A landscape with many valleys, sampled at points; each row gives a point and its height.
A ball rolls from a point to the lowest of its 2 nearest points, and stops where none of them is lower. Distance is the straight distance between rows; heights are no part of it.
K520 height 24.9: [106 161 119 139 171 171  82  95  90 139 147 140 118 122 165 119 107 202
 106 110 127 102 168 114  76 162 113]
K465 height 43.4: [ 80 126 154 112 121 109 129 122 150 120 110 118 121 121 133 143 112 179
 180 142 101 166  76 154 160 131 136]
K504 height 36.9: [153 131 160 145 147 131 103 154 139 131  97 105 119 103 164 112 149 145
  92 105  62 119 127 119 134  99 134]
K366 height 38.2: [148  91 128 163 140 110  83  54 171 138 122 102 117 173 111 165 188 131
 143 151  87  95 177 133 173 144  92]
K722 height 53.6: [149 156 179 140 139  82 152 188 185 143 154  98 127 112 107  95 121 152
 126 150 149 150 121 105 112  68 176]
K962 height 62.2: [154  91 148 163 154 112 135 132  96 145  89 137 180 147 131 105 131 113
  72 103 125  74 102  91  77 184 109]
K565 height 57.6: [ 89 131 145 106 141 152 130 103 148 109  93 110 134 151 173 122 135 143
 133 169  72 153 126 118 178 135 123]
K254 height 59.5: [ 86 120 102 144  87 171 138  96 124 122 121 133 130 156 156 189 131 140
 117 156  97 100 100 147 155 207  89]
K393 height 33.2: [113 123  97 138 119 120  66  82 142 144 139 116  98 164 120 171 177 168
 134 107  98  80 182 154 165 164  96]
K768 height 51.0: [135  96  55  55 142 165 102  91  88 110 115 148  94 181 154 154 121 101
 130  98 141 118 112 118 164 146  76]
K473 height 21.7: [146 139  74  97 137 160 115 104 115 110 149 138  89 117 141 120 109 124
 137 129 165 154 157 114 121 131 140]
K183 height 38.6: [205 150 105 122 106 140 149 183  94 158  99  95 135 115 128 112 143 145
  96 169 130 131 122 130  69 127 109]
K432 height 17.3: [ 90 133  90  74 147 152 141 123  68  88 170 180 123 174 113 141 131 113
 121 116 171 159 109 141 123 134 137]
K642 height 18.5: [126 143  91 114 148 127  93 124  72 116 116  93 145 103 145  73  90 162
  90  95 145 111 125 102  77 173 138]
K160 height 59.0: [169 174 153 124 139 124 147 137 173 125 105 109 119 122 124  48  80 173
  80 198 179 129 116 113 114 156 142]
K996 height 22.6: [108 122 179 130 166 130 116  97 146 103 175 139 133 150 123 125 100 113
 179 119 166 159 150 114  99  81 165]
K206 height 24.6: [177  96 164 127 162  90 141 134 143 134 108 112 105 123 104 135 165 146
 194 120 104 163 116 106 130 110 133]
K740 height 46.3: [125  89 113  91 180 148 106  68 138 110  97 155 111 173 135 140 118  99
 166 103 133 131 115 106 185 134  83]
K325 height 63.9: [124 141 103 172  67 173 131 185  88 134 127 113 142  93 166 163 134 128
  86 117  89  92 135 154 129 115 122]
K618 height 39.8: [169 142 125 116 158 188  88 144 157 132 105 175  84 148 142 132  78 105
 137  98 142 138 125 133 123 139 135]
K883 height 62.6: [ 80 121 136 116 113 100 145 121  93  82 133 130 161 146 119  96 102 107
  94 121 144 116  50 140 142 162 116]
K649 height 42.6: [149 138 114 129 109 133 161 154 162 187 132 137 124 142 112 173 189 121
 125 164 118 147 163 128  77  98 137]
K966 height 56.0: [ 85 115 123 121  97 132 102 119 172 185 148 192 110 107 109 203 140 135
 169  96 130 144 140 156 122  99 160]
K25 height 48.4: [149 123 156 118 137  86 170 113 177  92 138 100 154 116 121  57 126 103
 119 174 172 148  97  92 161 143 141]
K121 height 79.4: [189 146  89 134  90 165 167 111  93 114 109 128 124  68 157 116 135 142
 117 176 129 129 110 139 157 200 145]
K486 height 29.4: [149 118 153 128 128 101 121 183 174 163 111 136 119  96 113 128 129  70
 168  76 119 126 121 129 170  84 162]
K297 height 44.5: [139 155 182 125 164  98 138 160 212 110 167 135 123 134  94  61  79 122
 100 153 192 138 110 120 114 114 125]
K652 height 53.4: [136 108 143  95 136  92 125  87 181 135  88 104 127 152 115 117 156 114
 207 122 117 152 147 124 188 122 109]
K858 height 40.4: [118 143 115 107 137 118  84 125 135 133 121  77 125 107 159 102 156 141
 111 114  61 116 170 115 173  83 142]
K818 height 25.6: [118 180  93 122 119 154 112 133  49 124 139 133 132 123 159 114  93 180
  71 102 155 100 160 127  70 165 130]
K667 height 53.9: [107 142 125 111 162  91  93 105 116 116 113 107 137 151 106  50  96 136
 118  83 157 140 141 115  88 117 100]
K43 height 48.9: [102 125 140 136 131 100 121 130 167 150 128 150 151 171 117 117 153  61
 115  81 111  97 165 138 151 109 105]
K640 height 34.4: [ 62 141  70  81 107  91 161 112  99  92 174 124 113 122 121 130  94 155
 155 128 175 179 153 120 146 122 148]
K164 height 40.5: [109 146 121 128 104 105 140 130 132  77 174 130 113  77 109 104  78 176
 140 140 181 153  89 135 153 141 166]
K333 height 56.7: [100 140 123 140  63 101 163 186 110 125 138 139 154 129 100 147 117 130
 110 133 154 137  69 171  89 120 110]
K310 height 64.5: [148  89  90  94  94 136  81 154 138 158 120 117 104 104 121 204 153  98
 169  89 106 104  96 156 184  80 112]
K502 height 53.5: [ 80 131  85 143  50 125 167 159  86  88 134 110 148 130 130 160  78 133
 128 148 139 144  86 179 141 116 105]
K340 height 52.9: [180 107 117  99 185 178 123  95 116 126 105 183 101 180 125 110 103  63
 120 130 168 135 147 120 100 154  94]
K261 height 59.7: [ 91 118 106 118 101  91 141 151  99 110 128 128 148 115  99 152 136  89
 138 108 134 128  68 151 119 146 103]
K821 height 50.0: [ 69 137 108  74  74 147 176 178  99  95 145 118 143 128 121 180  84 140
 136 178 146 165 116 157 160  93 134]
K57 height 70.8: [181 110 132 167  99  96 145 129 115 140  58 126 138 116 126 100 150 139
  93 115  86  94 100 125 147 191  90]
K950 height 31.6: [ 80 114 163 125 123 132 119 117 148 150 131 175 115 164  90 201 154 143
 167 118  93 118  93 185 154 127 119]
K134 height 10.5: [172 109  90 128 155 154 136  49 107 116 143 154 103 139 136 118 126  83
 187 128 173 165 172  92 121 151 128]
K873 height 21.9: [140  84 105 117 135 124 130  47 133 135 143 118 118 164 131 137 132  76
 191 133 157 145 175 104 108  87 115]
K947 height 49.4: [135 137 115 150 107 110 135  89 105 121 103 125 164 110 144  51 143 138
  90 140 115 110 170 126 166 184 137]
K20 height 19.8: [143 116 123 110 176 172  90  81  84 125 109 121 130 162 150 102 120 181
  92 129 123  89 157  97  71 171  85]
K582 height 62.4: [146 123  91 161  69 131 155 185 123 150 133 112 130  93 135 181 145 100
 115 123 109 109  99 151  93 111 117]
K528 height 33.6: [171 110 129 143 135 156  93 170 136 153  78 176  90 116 119 143  87  92
 130  74 118  98 102 165 123 157 104]
K101 height 64.2: [190 151 125 193 103 117 118 191 156 124 119 114 112  73 125 106  58 137
 102  96 172 111  57 142 105 126 152]
K968 height 68.6: [179 110 151 162 103 145 134 114  77 144  90 116 158 112 147 135 167 158
  75 116  80  46 126 125 132 227  89]
K937 height 33.7: [ 82 156 131 131 159 131 176  65 120  90 175 143 139 175 153  92  84 152
 110 192 185 161 158  94 120 132 145]
K865 height 28.9: [ 63 182  93 127 129 135 158  92 106 100 165 141 122 153 176  93  91 162
 109 149 137 161 209 103 131 122 138]
K234 height 69.7: [176  57 120 109 191 149  79  81 105 117  84 112 112 132 124 122 126 127
 147 101 124 103 146 103 112 167  79]
K945 height 52.4: [ 74 118 122  93 103  64 172 117 143 115 150 113 146 138 101 110 138  87
 179 153 178 174 120 125 142 138 110]
K747 height 32.6: [103 167  87 144 133 155 156  78  98 105 194 191 115 120 158 125 115 137
 127 152 157 159 203 124 139 140 169]
K654 height 45.4: [140 124 138 105 127  81 127 150  93  77 158 104 134  70  88  88 135 176
 153 133 145 164  72 131 141 114 165]
K120 height 65.0: [151  90  89 109  76 166  91 131 101 130 107  78 133 149 148 155 157 124
  75 139 104  60  91 161 125 157  44]
K215 height 16.7: [149 119 148 108 187 160 100 100  97 108 169 165 118 144  96 130 123  92
 157 109 159 161 142 122  90  73 140]
K954 height 49.3: [145 157 175 128 118 119 138 159 182  86 134 148 109 124  99  62  70 141
  94 136 173 122  60 148 162 144 134]
K237 height 64.4: [189 102 121 142 168 147 102 126 129 133  75 104 125  93 159  90  98  92
 101 113 146  96 135  68  84 187 128]
K627 height 26.0: [ 88 149 140 179 131  97 112 142 151 146 109 156 124 145 125 104 130 140
 120  61 107 110 132 148 105 135 113]
K857 height 7.6: [178 150 111 124 133 141  90 158  49 111 132 122 142  94 116  89 106 141
  81  79 146 104  92 142  97 141 127]
K686 height 40.0: [132  99 150 116 191 142 101  42 163 122 103 132 116 199 108 123 132  99
 194 100 124 128 153 149 219  86  77]
K575 height 73.2: [160 116 169 151 130 135 148 100 129 130  71 153 121 138 130  85 136 150
 117 141  92 124 101 145 167 207 105]
K220 height 48.5: [106 124 105  79 132 163  80 140 154 158 138 121 111 178 131 182 157 138
 114 143 102 118 141 144  98  83 107]
K830 height 53.7: [164 126  91 125 110 123  86 148  92 146 144 102 124 123 116 143 187 143
  88 114  80  75 171 140 137 121  97]
K703 height 55.9: [150 128  96 101 100 115 102 136 137 160 130 125 115 131 103 163 196 122
 129 132  80 129 159 157 166  93 120]
K225 height 43.6: [199  96 145 113 176 123 131  86 141  89 129 111 148  99 126  49 119  89
 122 160 168 148 119  66 132 130 170]
K288 height 61.4: [ 87 146 134 137 128 161 146 128 130 133 147 142 121 129 146 155 137 155
 112 177  97 149 174 137 104 109 158]
K761 height 24.3: [187 121  90 139 142 133 117 111 135 149 111 154  87 132 100 115 120  97
 171 114 169 143 176 120  84 172 106]
K897 height 36.1: [ 99 107 150 154 148  74 135 133 129 131 158 110 128 112  93 113 132 157
 169 104 145 152 126 111  65 101 145]
K328 height 16.5: [128 164  88  96 106 142 122 180  47 116 164 116 139 124 102 110 115 130
  73 101 152 108 124 158  79  99 117]
K65 height 77.6: [185 176 117 152  63 158 155 155 133 121  88 134 119  86 163  90  88 134
 114 167 134 140  97 155 175 169 149]
K446 height 45.6: [128 109 121 106 115 154 110 156 193 184 135 146 102 147 124 210 177 130
 155 159 101 135 185 133 104  77 124]
K792 height 50.1: [102 101 140 132 127  95 108  56 200 169 103 116 128 156 104 169 160 124
 228 118 126 127 166 131 152  95 104]
K671 height 50.3: [159 146 173 111 129 114 143 212 212 172 132 139 102 115 107 141 119 125
 142 124 164 164 126 133 109  71 179]
K301 height 57.3: [ 63 123  96 139 121 148  80  97 136 128 141 140 119 180 155 185 143 127
  89 110  93  63 120 151 147 184  64]
K539 height 39.6: [171  80 149 132 186 148 108  82 147 110 104 126 148 125 149  88 102  70
 129 116 131 108 137  76 128 105 150]
K919 height 49.0: [153  99 167 109 204 155 102 118 137 108 104 157 118 192 122  79  70  85
 115  90 172 121 118 118 126 155 110]
K139 height 59.9: [109 115 108 156  54  87 187 195 139 156 119 101 139 120 119 199 139 120
 141 141 139 149  90 143  72 112 116]
K907 height 6.5: [185  96 157 186 157 153 130 124 143 162 118 129 106 127 130 180 195 156
 144 140  71 125 143 101 115 137 146]
K943 height 40.2: [129 156 167 156 181 130 127 169 165 130 150 157 117 134 105 106  80 140
 104 135 173 128  99 115  59 124 145]
K688 height 28.5: [171 180 144 125 139 126 114 158 100 138 105 134 111 124  88  81 133 186
  92 125 120 137 134 146  91 138 113]
K507 height 58.6: [103  99 134 109 112 105 118 161 169 200 124 124 119 113 115 213 160 126
 155  92 109 132 124 125 132  64 148]
K110 height 52.6: [169 148 130 140 108 140 139 148  87 115 117  85 155  63 138 101  91 199
  76 174 124 116  86 123 132 163 170]
K773 height 35.3: [137 121  83 101  84 142 114 121 134 113  95 126 128 121 166 140 119  47
 122 104 130 116 103 124 191 156 109]
K403 height 26.2: [125 118 156 165 142 126 118 134 127 156 149 175 124 154  75 165 166 134
 145 101  98 108 139 157 131 117 107]
K454 height 38.1: [102 151 147 118 152 146 175 109 165 104 144 138 124 175 135 105  99 126
 118 216 177 163 116 104  97 150 138]
K146 height 67.2: [166  98  78 117 154 137  82  99 121 128  92 102  93  84 156 110 105 117
 146  90 141 124 130  83  96 186 106]
K108 height 54.8: [ 95 112 115 120 151 126  63 111 134 119 115 149 108 192 103 171 138 134
 120  74 106  85 112 156 174 139  61]
K184 height 26.7: [176 130 124 163 149 169 123 158 118 160  86 167 105 102 123 147 103 109
 121 118 144 103 127 121  77 179 118]
K518 height 62.7: [129 113  78 106  91 122 122 160 103 127 112 107 120 142 114 147 159  96
 103 137 104 101  96 159 144 120  72]
K203 height 67.0: [214 161 139 210 121 131 153 189 133 162  84 116 110  90 139 107 100 152
  96 127 151 115  81 117  97 160 155]
K531 height 42.4: [ 60 155 106  94 125 131 163 135 140 116 145 130 122 166 135 147  89 129
 115 190 167 164 141 117  94 119 128]
K628 height 47.1: [ 99 124 116 133 124  68 160  76 107 105 168 136 146 141 110  94 133  88
 172 123 205 163 152 119 110 128 128]
K14 height 65.1: [171 189 125 191 130 131 165 156 131 169  98 130 121 103 121 120 118 163
  96 161 145 126 122 110  63 186 149]
K439 height 31.4: [ 18 123 127 125 118 130 153 124 109 104 189 153 157 107 136 180 103 107
 161 113 134 135 133 135 170 108 177]
K409 height 66.5: [ 91 132 144 165 105 131 151 121 101 128 119 110 169 124 153 122 132 151
  69 142  83  85 118 125 123 185 124]
K118 height 39.9: [133 131 172 151 119 150 142 166  91 118 153 151 135 127 103 181 148 156
 113 119  77 131  85 178 138  95 155]
K39 height 44.3: [ 73 118 153  90 127 119 179 146 108 106 159 108 188 132 118 152 159  80
 148 174 114 154 113 113 193  89 144]
K852 height 66.7: [158 113 122 122  94 151 103 181 141 135 111  89 118  74 144 190 146 112
 153  99  76 124  88 145 168  58 153]
K969 height 48.0: [113 124 167 145 156 153 115 114 139 107 135 136 119 101 153 131  92 161
 144 131 105 142  76 122 142 143 168]
K736 height 63.1: [133  62 121 150 157 149 111  49  90 107 127 132 137 170 126 157 167 114
 130 144  97  87 119 128 149 200  92]
K253 height 80.7: [195 104  93 109  99 159 127 107  91 124 122 124 122  92 128 137 185 105
 131 158 100 115 134 126 148 178 125]
K264 height 24.4: [ 67 145  94 141 114 143 122  59 119 120 159 178 114 163 136 146 133 161
 154 103 120 120 192 150 156 144 114]
K241 height 26.4: [150 131 121 123 147 148 132 109 103 153  91 112 153 144 132  96 150 167
  97 175 126 118 140 115  72 192  98]
K717 height 67.1: [158 116 108 125  84 159 100 125  76 132  95  80 133 110 165 138 152 176
  83 112  95  55 110 120 115 188  67]
K240 height 61.9: [197  96  99 120 131 152 120 140 114 152  95 102 109 124 134 180 170 127
 118 163 112 112 110 105  71 160  84]
K389 height 51.7: [105 126  94  69 125 158  73 130 153 143 105 125 113 179 131 170 142 113
 120 100  93  95 112 156 151  98  62]
K817 height 61.6: [148  85 112 125  98 107 117 176 154 170 109 121 109 142 104 207 172 115
 153  99  97 104  82 148 116  90 102]
K204 height 31.5: [ 81 153 159 187 144 123 124 141 155 162 150 193 128 119 118 141 123 114
 124  80 125 132 160 135 105 125 166]
K733 height 41.8: [ 97 142 149 129 134 116 100 104 166 161 137 138 121 131 136 125 125 142
 160  94 117 152 196 125 131  76 149]
K395 height 28.2: [ 26 135  75 133 107 113 139 129 112 118 162 133 140 103 141 189 117 125
 137 117 104 127 159 121 118 128 149]
K449 height 21.8: [189 120 122  91 177 165  93 142  90 122 152 137 129 118 103 100 145 105
 127 125 125 148 144 118  94  80 163]
K151 height 28.7: [109 132 137 159 131 145  86  52 128 136 178 165 119 166 113 161 168 163
 150 132  86  97 199 160 169 124 121]
K588 height 59.6: [141 114  80  82 114 162 148 150 119 128 118  96 139 126 148 162 154 103
 123 182 137 142 117 105  82 151 115]
K371 height 50.2: [168 128 119 105 104  80 130 147 102 118 117 126 120  73  94 100 140 122
 148 110 129 162  85 154 151 136 137]
K172 height 60.4: [184 138 137 159 136  79 112 186 151 132  94 108 112  97  98  88  98 129
 116  74 133 132  92 122 106 123 129]
K435 height 41.9: [ 90 123 162 128 137 139 143 146 120 125 166 147 157 139 111 175 184 110
 136 141  85 133 118 150 169  84 157]
K572 height 49.5: [178 142 122 187 108 156 176 160 100 136 128  87 155  65 148 154  87 184
  85 190 160 108  54 122  90 155 174]
K74 height 15.0: [196  74 144 167 172 125 122 108 112 124 109 110  99  96 121 132 176 167
 170 138  89 150 134 102 124 159 138]
K387 height 13.7: [204 110 140 168 147 161 104 150 121 157 119 124  99 141 116 186 176 172
 109 112  91  80 142 132 109 161 117]
K50 height 33.4: [134 128 157 132 154 147 100  48 146 137 130 137 126 182 121 116 155 134
 160 128  94 131 193 142 188  78 111]
K621 height 55.5: [147 115 132 132 140  74 115 135 143 105  98  97 120  71 122  76 114 133
 164 100 131 152 111  98 135 147 140]
K481 height 30.4: [180  77 123 143 170 129  92  38 106 119 109  96 124 152 132 109 110  92
 172 125 120 125 179  97 105  79  90]
K815 height 65.5: [140 138 101 171 100 124 143 191 138 161 116  81 126  70 153 153 143 172
  95 121  66 116 156 111  97 100 145]
K272 height 39.1: [104 130 121 158  85 101 170 176 147 184 128 113 118 158 117 164 176 144
 104 149  90 128 157 120  96 105  97]
K494 height 55.7: [188 165 132 104 126 143 149 136 111 101 107 113 125 104 116  59 100 173
  79 183 149 142  97 137 158 142 147]
K872 height 52.2: [145  89 179 131 124 128 167 143 121 100 105 114 170 133 137 113 129 110
 102 173 104 132  37 116 163 143 144]
K537 height 46.7: [142 155 157 113 111 146 141 180 189 142 111 134 114 129 137 130 128 105
 117 157 121 155 134 137 119  94 137]
K370 height 20.1: [197 124 151 199 147 172 148 159 115 178  88 145 105 127 144 176 141 156
  90 112 111  73 111 102  72 180 122]
K758 height 44.2: [ 81  87 128 167 150  99  82  49 168 139 117 137 123 160  99 162 151 115
 190  82 113  81 150 135 164 125  87]
K97 height 44.7: [ 68 131 141 107 117 101 126 149 122  78 160 101 137  93 133 125  62 182
 127 133 141 137  67 143 163 100 161]
K563 height 34.2: [125 140 174 180 154 149 136 168 132 145 169 172 134 107 139 141 131 110
 114 112 111 129 111 124  92  99 198]
K357 height 32.5: [146 118 174 133 146  97 128 169 133 137 105 121 125 144 102 121 161 144
 119 109  88 135  87 124 126  85 128]
K163 height 48.7: [ 67 131 147  86 113  98 124 122 149 154 131 129 117 146 122 159 134 192
 176 130 132 163 125 143 106 108 114]
K808 height 32.8: [196 151 110 111 113 151 157 134 104 156  68 111 146 129 148  98 133 136
  70 175 138 106 112 125 116 180 104]
K580 height 47.2: [106 113 132  88 101 129 166 172 121 111 146 104 157 121 121 167 135  42
 141 165 142 139  84 132 135  84 139]
K684 height 40.3: [ 99 119 150 163 145 101 161 169 123 142 142 110 144 131 107 155 146 175
 124 134 116 149 113 110  39 111 144]
K202 height 62.5: [169 164 126 159 129 121 146 147 165 151  80 118 123 122 146  69 118 120
 100 159 159 132 142  98  79 167 124]
K755 height 61.7: [197 132 123 146 177 123 103 104 126 118  84 117 121 103 130  49  81 146
 106 112 168 126 151 101  98 191 147]
K932 height 64.1: [144  68 145 144 162 148 113  84 124 140  72 147 152 170 134 130 140  93
  97 118 108  69 114 105 113 205  80]
K318 height 46.9: [ 64 145 191 113 133 103 171 180 130  91 160 101 168 140 127 128 118 116
 111 168 118 137 101 142 174  85 155]
K845 height 28.1: [136 115 120 139 101 132 121 157 121 113 111 126 150 106 152 121 102  58
  92  84 115  95  57 135 152 125 124]
K142 height 59.2: [144 106  95 107 125 184 100 139  88 129 111 116 134 146 168 151 135  75
  84 127 121  74 117 100 110 160 101]
K123 height 46.5: [ 65 158 127  53 114 127 163 178 146 108 176 106 142 133 114 142  80 125
 128 185 178 169 128 132 129  74 155]
K750 height 53.8: [132 145 174 128 113 114 115 153 143 113  97 157 122 140 109 107  95 130
 128 112 134 129  46 164 167 139 127]
K983 height 14.3: [192 110 160 185 165 151 138  99  93 135 138 167 135 124  99 126 176 131
 122 137 103 114 154 146 126 173 141]
K320 height 57.9: [ 84 124 180 134 130 107 159  91 133 119 190 129 166 125 121 112 150 111
 186 144 127 151 181 140 206  75 163]
K195 height 28.0: [129 139  88  87 151 163 116 136 101  96 137 115 128 103 158 100  87 127
  73 138 143 129 133  98 127 100 162]
K414 height 52.5: [118 142 143 195 116  96 145  71 134 131 113 109 154 129 142  78 157 146
 125 140  99 119 183 112 109 152 129]
K306 height 43.0: [204 120  92 134  81 149 149 184  71 124 113  73 138  65 138 139 141 130
 113 166 138 134  84 143 102 102 138]
K938 height 45.5: [102 138 142 152 128  93 156 131 162 142 143 127 143 158 117 102 156  85
 135 134 138 145 175 131  93  97 121]
K807 height 52.3: [126 128 166 140 128  83 158 162 165 103 131  80 147  84 131  91 108 129
 106 174 153 139  79  94 124 109 154]
K559 height 36.7: [105 137 164 131 152 145 133 164 132 109 187 142 126 116 112 151  94 118
 116 136 165 134  92 122 105  97 181]
K309 height 57.4: [116 107 124  86 137 113 147  85 133  99 122 102 145 138 136 119 156 104
 181 162 135 174 132  95 156 136 126]
K811 height 60.1: [ 63 144 159  89 128  91 157 122 157 105 160 117 164 125 139  91 126  81
 161 132 166 148 142 120 216  89 164]
K547 height 9.9: [105 123 106  83 161 163 110  99  94 119 192 202 114 180 108 150 125 114
 172  79 164 156 145 139 128  84 139]
K317 height 32.4: [111 127 117 111 153 138 106 132 152 111 117 112 128 115 169 105 112  72
 107 116 140 124 125  88 122 115 155]
K949 height 42.0: [ 70 163 113 118 110  76 160  69 154 103 189 140 142 152 140  75  95 102
 159 115 204 159 181 119 158 100 136]
K157 height 34.0: [139 148  56 120 106 118 140 107 106 136 112 145 121 144 114 109 135  83
 120 118 186 136 170 108  74 190  95]
K922 height 60.7: [166  75 118 132 149 139 117 150  93 129  94 108 165 134 152 134 153  60
  78 110 113  71  83  84  81 146 110]
K683 height 50.9: [134 115 170  85 155 105  97 110 163 160 116 157 113 162  74 143 167 160
 184  97 118 143 175 178 170  54 114]
K960 height 46.2: [118 110 159 105 150  85 117 136 213 161  76  95 126 143 138 125 135  90
 196  85 138 143 139 102 146 102 106]
K382 height 40.6: [118 140  89 140 122  81 137 126 147 145  96 129 130 151 104 121 143 107
 130 121 142 122 153 139  84 157  85]
K675 height 34.3: [139 153 119 111 138 148  87 137  74 129 140 160 108 126  82 117 141 179
 118  81 110 119 151 168 111 126 119]
K942 height 29.6: [ 91 129 175 128 139  75 133 104 132 113 201 129 131 113  87 103 100 163
 192 113 205 172 129 128 102  85 171]
K905 height 24.2: [ 33 134  74 128 126 111 126  79 103 108 164 124 130 120 174 148  99 156
 133 116 123 145 194  95 147 112 145]
K956 height 56.1: [115 122 142 169 117  95 143  68 134 145 167 149 159 112 104 137 183 122
 175 123 103 144 202 144 153  93 145]
K521 height 46.8: [ 81 137 189 102 138  71 100 135 180 175 129 138 138 163  99 111 140 151
 168  71 126 139 170 146 155  56 116]
K967 height 18.1: [ 45 150 101 148 108  93 119  68 116 126 172 152 124 112 138 112 119 163
 175  93 133 149 192 146 128 129 140]
K117 height 51.6: [127 128 101 125 125 127  87 143 106 134 129 126 144 162 125 115 159  86
  74  83  92  69 157 137 127 112 108]
K193 height 46.4: [167 127 122 174  82 130 181 197 101 112 132  75 154  66 129 142  94 134
 102 186 146 140  72 134 113 112 161]
K410 height 48.6: [ 75 160 150 121 149  95 127 102 161 116 135 119 115 169 119  68 100 168
 150 133 137 162 158 125 100  98 111]
K691 height 64.9: [ 86 155 144 165 104 136 146 135 110 116 121 161 140 136 139 123 108 141
  89 137 116 114  70 153 117 177 127]
K854 height 22.7: [149 130 140 126 132 122 104 181 127 120 133 125 138  93 140 128 128  68
 114  73 103 100  87 118 144  73 166]
K487 height 58.1: [154 141 139 131 180  97 108 101 144 102 118 120 137 118 107  15  74 145
  83 114 178 123 108 101 105 138 124]
K670 height 20.2: [156 106 117 155 148 147 110  89  97 134 162 184 112 148  88 164 159 122
 139 102 117  84 146 164 131 187 111]
K343 height 61.5: [121  94 136 132 127 165 104  84 110 112 117 134 112 118 161 157 155 167
 114 153  71  92 122 121 159 195 102]
K367 height 33.8: [104 163 138 151  91  75 150 199 162 177 103 133 125 147 123 137 143 130
 108  93 112 120 137 148  88  98 109]
K233 height 34.5: [ 33 138 178 104 108 132 147 146 155 113 178 143 157 105 123 166 100 139
 165 136 150 155 142 141 199  77 201]
K28 height 43.7: [ 74 152 152 136 127  98 148 142 138 132 142 101 152 155 118 117 121 186
 109 164 117 158 136 112  80 128 120]
K374 height 43.1: [121 131  74 117  61 134 157 117 129 106 120 126 110  91 156 140 103  98
 157 137 122 161  99 148 210 163 135]
K964 height 75.5: [180 157 159 158 105 125 168 137 150 132  86 157 109 120 121  96 126 139
 126 165 125 156  95 154 170 170 143]
K217 height 46.6: [120 148  89 137  98 131 112  93  89 117 138 118 134  98 171  94 146 115
  96  96 114  89 200 105 149 181 124]
K577 height 26.1: [ 83 134 107  61 110  98 154 132 110 109 171 163 130 137  96 140 103 119
 164 104 196 179  95 141 126 110 143]
K263 height 55.0: [156 101 146  95 144 152 131 108 117 113  90 104 143 136 150  99 168 115
 112 171  82 127  86 110 174 144 126]
K221 height 54.4: [117 133 142 185 136 132 126  69 130 119 150 109 150 113 154 116 166 126
 139 156  72 117 202 122 139  98 152]
K482 height 44.8: [142 132 161  99 188 159  93 114 151 111 115 178 104 161 106  95  81 100
 148  85 163 154 120 129 167 111 144]
K724 height 49.6: [120 144 158 150 123 162 140 168 165 129 111 128 104 107 165 142  96 154
 102 159 111 140  88 133 111 112 152]
K493 height 43.8: [115 136  84 105  98 130  99 139 103 101 111  79 136  86 177  88 130 123
  77 108  96 100 170 113 151 130 115]
K463 height 35.7: [110 164 110 148 129 124 157  88 118  77 188 155 119  89 134  96  79 168
 125 154 186 161 156 119 141 152 178]
K296 height 62.8: [104 146 174 107 125 136 148 124 197 111 126 143 124 133 167 104 115  68
 151 153 153 144 134 122 224 121 154]
K991 height 38.0: [124 110 211 114 157  88 123 170 203 162 124 117 133 142 107 119 112  80
 199  74 170 127 122 113 166  74 141]
K186 height 35.6: [198  76 193 158 209 155 116  54 122 118 102 118 146 158 132 102 108  98
 155 141 118 122 159 100 109  83 108]
K720 height 21.0: [146 145 142 166 142 114 140 118  91 126 139 150 144 113  89  99 149 157
 116 129 134 141 114 134  96 171 142]
K519 height 62.9: [133 159 145 145 141 162 109 121 132 148 124 161 110 147 138 117 140 138
 108 142 105 121 163 136 117 141 117]
K89 height 53.0: [ 92 153 125 105  89 120 129 138 157 161 132 163  94 109 115 161 104 157
 160 124 147 166 130 168 120 129 148]
K180 height 37.2: [110 106 175 112 108 105 136 154 150 151 116 128 125 135 107 185 162 155
 181 132  91 134  60 157 174 114 118]
K735 height 58.4: [119 149  80  79  94 119 131 158 128 135 144 102 125 108 118 143 155 129
 124 169 117 157 170 154 140  95 124]
K112 height 37.9: [ 60 154 179 122 132 119 135 140 181 155 182 154 139 110 127 133 105 138
 166 118 153 156 179 132 134  50 189]
K45 height 37.6: [109 135 134 120 142 172 100 151  77 115 163 165 119 117 128 159 119 153
 119 116 101 133 109 165 119 122 154]
K928 height 54.5: [118 105  46  44 127 168 124 110  90  99 134 106  91 157 178 170 130 144
 117 150 135 131 123 115 112 150  90]
K238 height 23.1: [125 182  80 142  75 136 148 165  66 148 138 143 146 129 122 129 124 117
  81 116 132  94 139 172  88 152 107]
K377 height 49.2: [123 132 202 136 118 120 166 181 154 113 139 118 159 124 129 127 122  87
 122 137 106 117  55 131 187  90 155]
K281 height 57.2: [122 117  53  89  81 195 130 132 104 124 121 103 112 126 189 171 132 102
  98 165 129  91 129 110 100 185  82]
K282 height 67.6: [154 115 107 121  84 120 121 192 148 158 109  77 107  83 148 168 130 167
 141 126  93 147 112 117 111  55 139]
K422 height 35.9: [ 92 143  75 112 113  87 157  58 107  90 164 118 115 136 174  89 101 140
 162 109 188 174 182  97 151 113 132]
K579 height 60.2: [ 92 134  93 103 116 128 152 111 130 131 172 127 137 143 126 168 161 127
 139 184 102 156 212 128 120 100 132]

Call two points neighbours if one is among the 2 nearest of the other. Go from one point of each pair to the other, from neighbour to neighbour, staying as low as possible. Name the highest point that can't be avoided.
K39 / K537 | K724
K134 / K39 | K722
K857 / K20 | K818
K967 / K854 | K652

Where does a ball stop that starts at each point below?
K811 | K907
K14 | K20
K736 | K627
K852 | K983
K146 | K215
K288 | K134
